Each row is a point on a landscape with many peaks, with its height.
A climber steps from a point to the highest of its 4 nearest points, and stops where none of them is higher. Distance is the straight distance between rows; heights are no part of it.
k135 (h 5.09): [ 18  48  -4   3  16 -67  -1  26  73]
k254 (h 6.09): [ 17  29  12 -16  51  17 -18  25 -51]
k162 (h 5.07): [ 22  31 -19  74  18 -54 -17  27  47]
k411 (h 4.16): [ 14   1  14 -37 -39  44  50 -29   4]
k517 (h 5.19): [-22 -16   2 -42 -43  66  -3   0 -56]
k194 (h 4.58): [ 28  40   6   6  31 -61  -2   8  34]
k225 (h 5.15): [-16 -22   5 -38 -29  63   0  -5 -40]
k538 (h 5.31): [ -2   7  11 -49 -49  47  51 -33 -15]
k109 (h 5.11): [  2  -3   1 -12 -46 -76 -45 -13  62]
k531 (h 4.61): [ 25  34  14   4  51 -43  -5  24  28]
k513 (h 4.35): [ 28  20  -5  53  31 -56  -6   9  25]
k148 (h 1.28): [-22 -53 -15  51   3   2 -11  -2  11]
k96 (h 4.52): [ -8 -20  -1  30  43   6 -18  17  -6]
k207 (h 3.28): [-17 -22   0 -36 -40  41  41 -36  -6]
k280 (h 3.42): [-29   7  -2 -48 -54  35  46 -50 -32]
k460 (h 5.08): [-28 -25 -14 -27 -44 -62 -64   8  68]
k589 (h 2.01): [-26  57  -5 -54 -53  22  65 -45 -30]
k877 (h 1.11): [-15 -59  -1  28 -10  12   4  -2  25]
k922 (h 4.94): [ 15  29  13  -2  67 -22 -14  33  20]
k69 (h 1.93): [ -8  -4 -19  30  38 -13  -4 -10 -53]
k579 (h 1.97): [-21 -49 -14  35   1  10   2  -9 -14]
k423 (h 4.50): [ -4  -6  18  -4  38  44 -30  50 -14]
k23 (h 3.58): [-19 -50   5   8  -3  36   4 -11  -4]
k673 (h 4.03): [ -4  -1  -6  52  44 -21 -15  24  18]
k553 (h 4.17): [-13 -12   1  33  45   7 -20  36  17]
k75 (h 3.70): [ 47  32 -10  33   3 -72  -9 -20  12]
k157 (h 5.38): [-12 -18   6  -2  34  46 -25  21 -40]
k966 (h 2.82): [  3 -24 -25  67  22 -21 -13   4  -7]
k980 (h 3.56): [ -4 -32 -18  86   1 -13 -19  22  30]
k386 (h 4.39): [ 38  34   6  10  17 -73  -7 -14  31]
k566 (h 6.36): [-28 -17 -14  -4  17  37  -9   5 -65]
k604 (h 5.61): [ 26 -14  43 -63 -55  69  12  20 -14]
k284 (h 3.83): [ -9 -24 -11  62  26 -12 -17  26  33]
k415 (h 3.61): [ 10 -10 -16  76  20 -31 -17  21  20]
k231 (h 4.27): [-14 -41  12  -8   1  50   2  -1 -11]
k606 (h 4.45): [ 38  39  -2  21  18 -67  -8   6  41]
k314 (h 4.60): [-26 -42   0 -17 -10  46   3 -10 -35]
k363 (h 4.82): [ 22  37  12 -33  11 -62  -9   5  54]
k696 (h 6.52): [  5 -17  29 -51 -53  66  13   3 -17]
k161 (h 4.48): [ 12  48  12 -46 -45  43  65 -27 -24]
k824 (h 3.79): [ 38  37  -8  56  11 -68 -10  -5  15]
k640 (h 5.54): [ 29  33  16 -16  54 -17 -14  22 -17]
k953 (h 5.68): [ 17  16  24 -47 -50  54  51 -19 -11]
k626 (h 7.28): [-15 -37   5 -21 -31  35  35 -39   6]
k721 (h 5.42): [ 10  10  12   5  58  -3 -17  15 -26]
k186 (h 2.97): [ 46  32 -23  71   1 -63 -14 -16   5]
k43 (h 3.11): [-12  79  -3 -43 -40  29  72 -32 -31]
k736 (h 2.40): [-19 -51  -6   4 -28  23  24 -36   9]
k159 (h 5.37): [-12 -23  14 -36 -20  68 -15  27 -46]
k383 (h 1.47): [ 12  -4 -29  65  22 -41  -6  -8 -30]
k682 (h 3.44): [-11 -33  26 -17   5  59 -25  46  -4]
k933 (h 2.93): [ 57  30 -10  38 -21 -75 -23 -29  32]
k816 (h 4.71): [-38 -11  -7 -43 -42  51  19 -27 -44]
k800 (h 4.70): [-13 -28   6   7  37  30 -21  31  -4]
k14 (h 4.51): [-17 -28  -9  10  28  21  -4  -3 -34]
k233 (h 5.10): [-10 -37  14 -28 -21  61   6   1  -4]
k588 (h 4.56): [ 36  44  -4  26  -1 -79  -7   8  59]
k397 (h 2.51): [-43 -40 -21 -15 -23  36   7 -34 -32]
k459 (h 3.26): [  2 -17 -14  52  37 -21  -9   5 -24]
k541 (h 5.56): [-14  -9   3 -26   0  57 -23  25 -72]
k557 (h 7.17): [  0  -6  17 -56 -59  58  28 -10 -35]
k362 (h 4.95): [ 24  32   8  -4  58 -31  -7  -7 -27]
k117 (h 6.08): [ 13  46 -17  47  22 -67 -11  38  66]
k419 (h 5.12): [ 12   3  21 -44 -19 -69 -36 -11  53]
k216 (h 5.06): [-33 -25  -8 -40 -32  58   2 -18 -52]
k951 (h 4.59): [ 34  33  21 -41  23 -49 -10  -8  27]
k177 (h 3.63): [ -6   9  12   5  49  20 -23  59  19]
k33 (h 3.10): [-48 -11 -18 -27 -40  39  24 -49 -38]
k972 (h 4.47): [  3  29   4  10  56 -29  -5  45  39]
k546 (h 3.22): [  3  72  -2 -24 -24  31  77 -24 -27]
k613 (h 6.59): [-24 -51 -13   7 -17  25  11 -29 -22]
k197 (h 6.12): [  0  30  -5 -31 -27 -70  -9  11  91]
k184 (h 5.33): [ -5   5   1 -40 -34 -69 -26  -4  78]
k283 (h 0.22): [-38 -39 -32  20  -5  10   1 -28 -40]

For each start below, name the point where the climber stops.
k284 -> k566
k517 -> k566
k531 -> k254
k673 -> k566
k362 -> k254
k459 -> k566
k280 -> k557
k161 -> k557
k43 -> k557
k186 -> k117

Call two points neighbours if one is among the 4 nearest of the other. Go from one point of each pair to the other, from neighbour to neighbour, staying as high as possible. Name the lowest point that can't be avoided.
k557, k197 -> k951
k197, k117 -> k135
k566, k254 -> k157
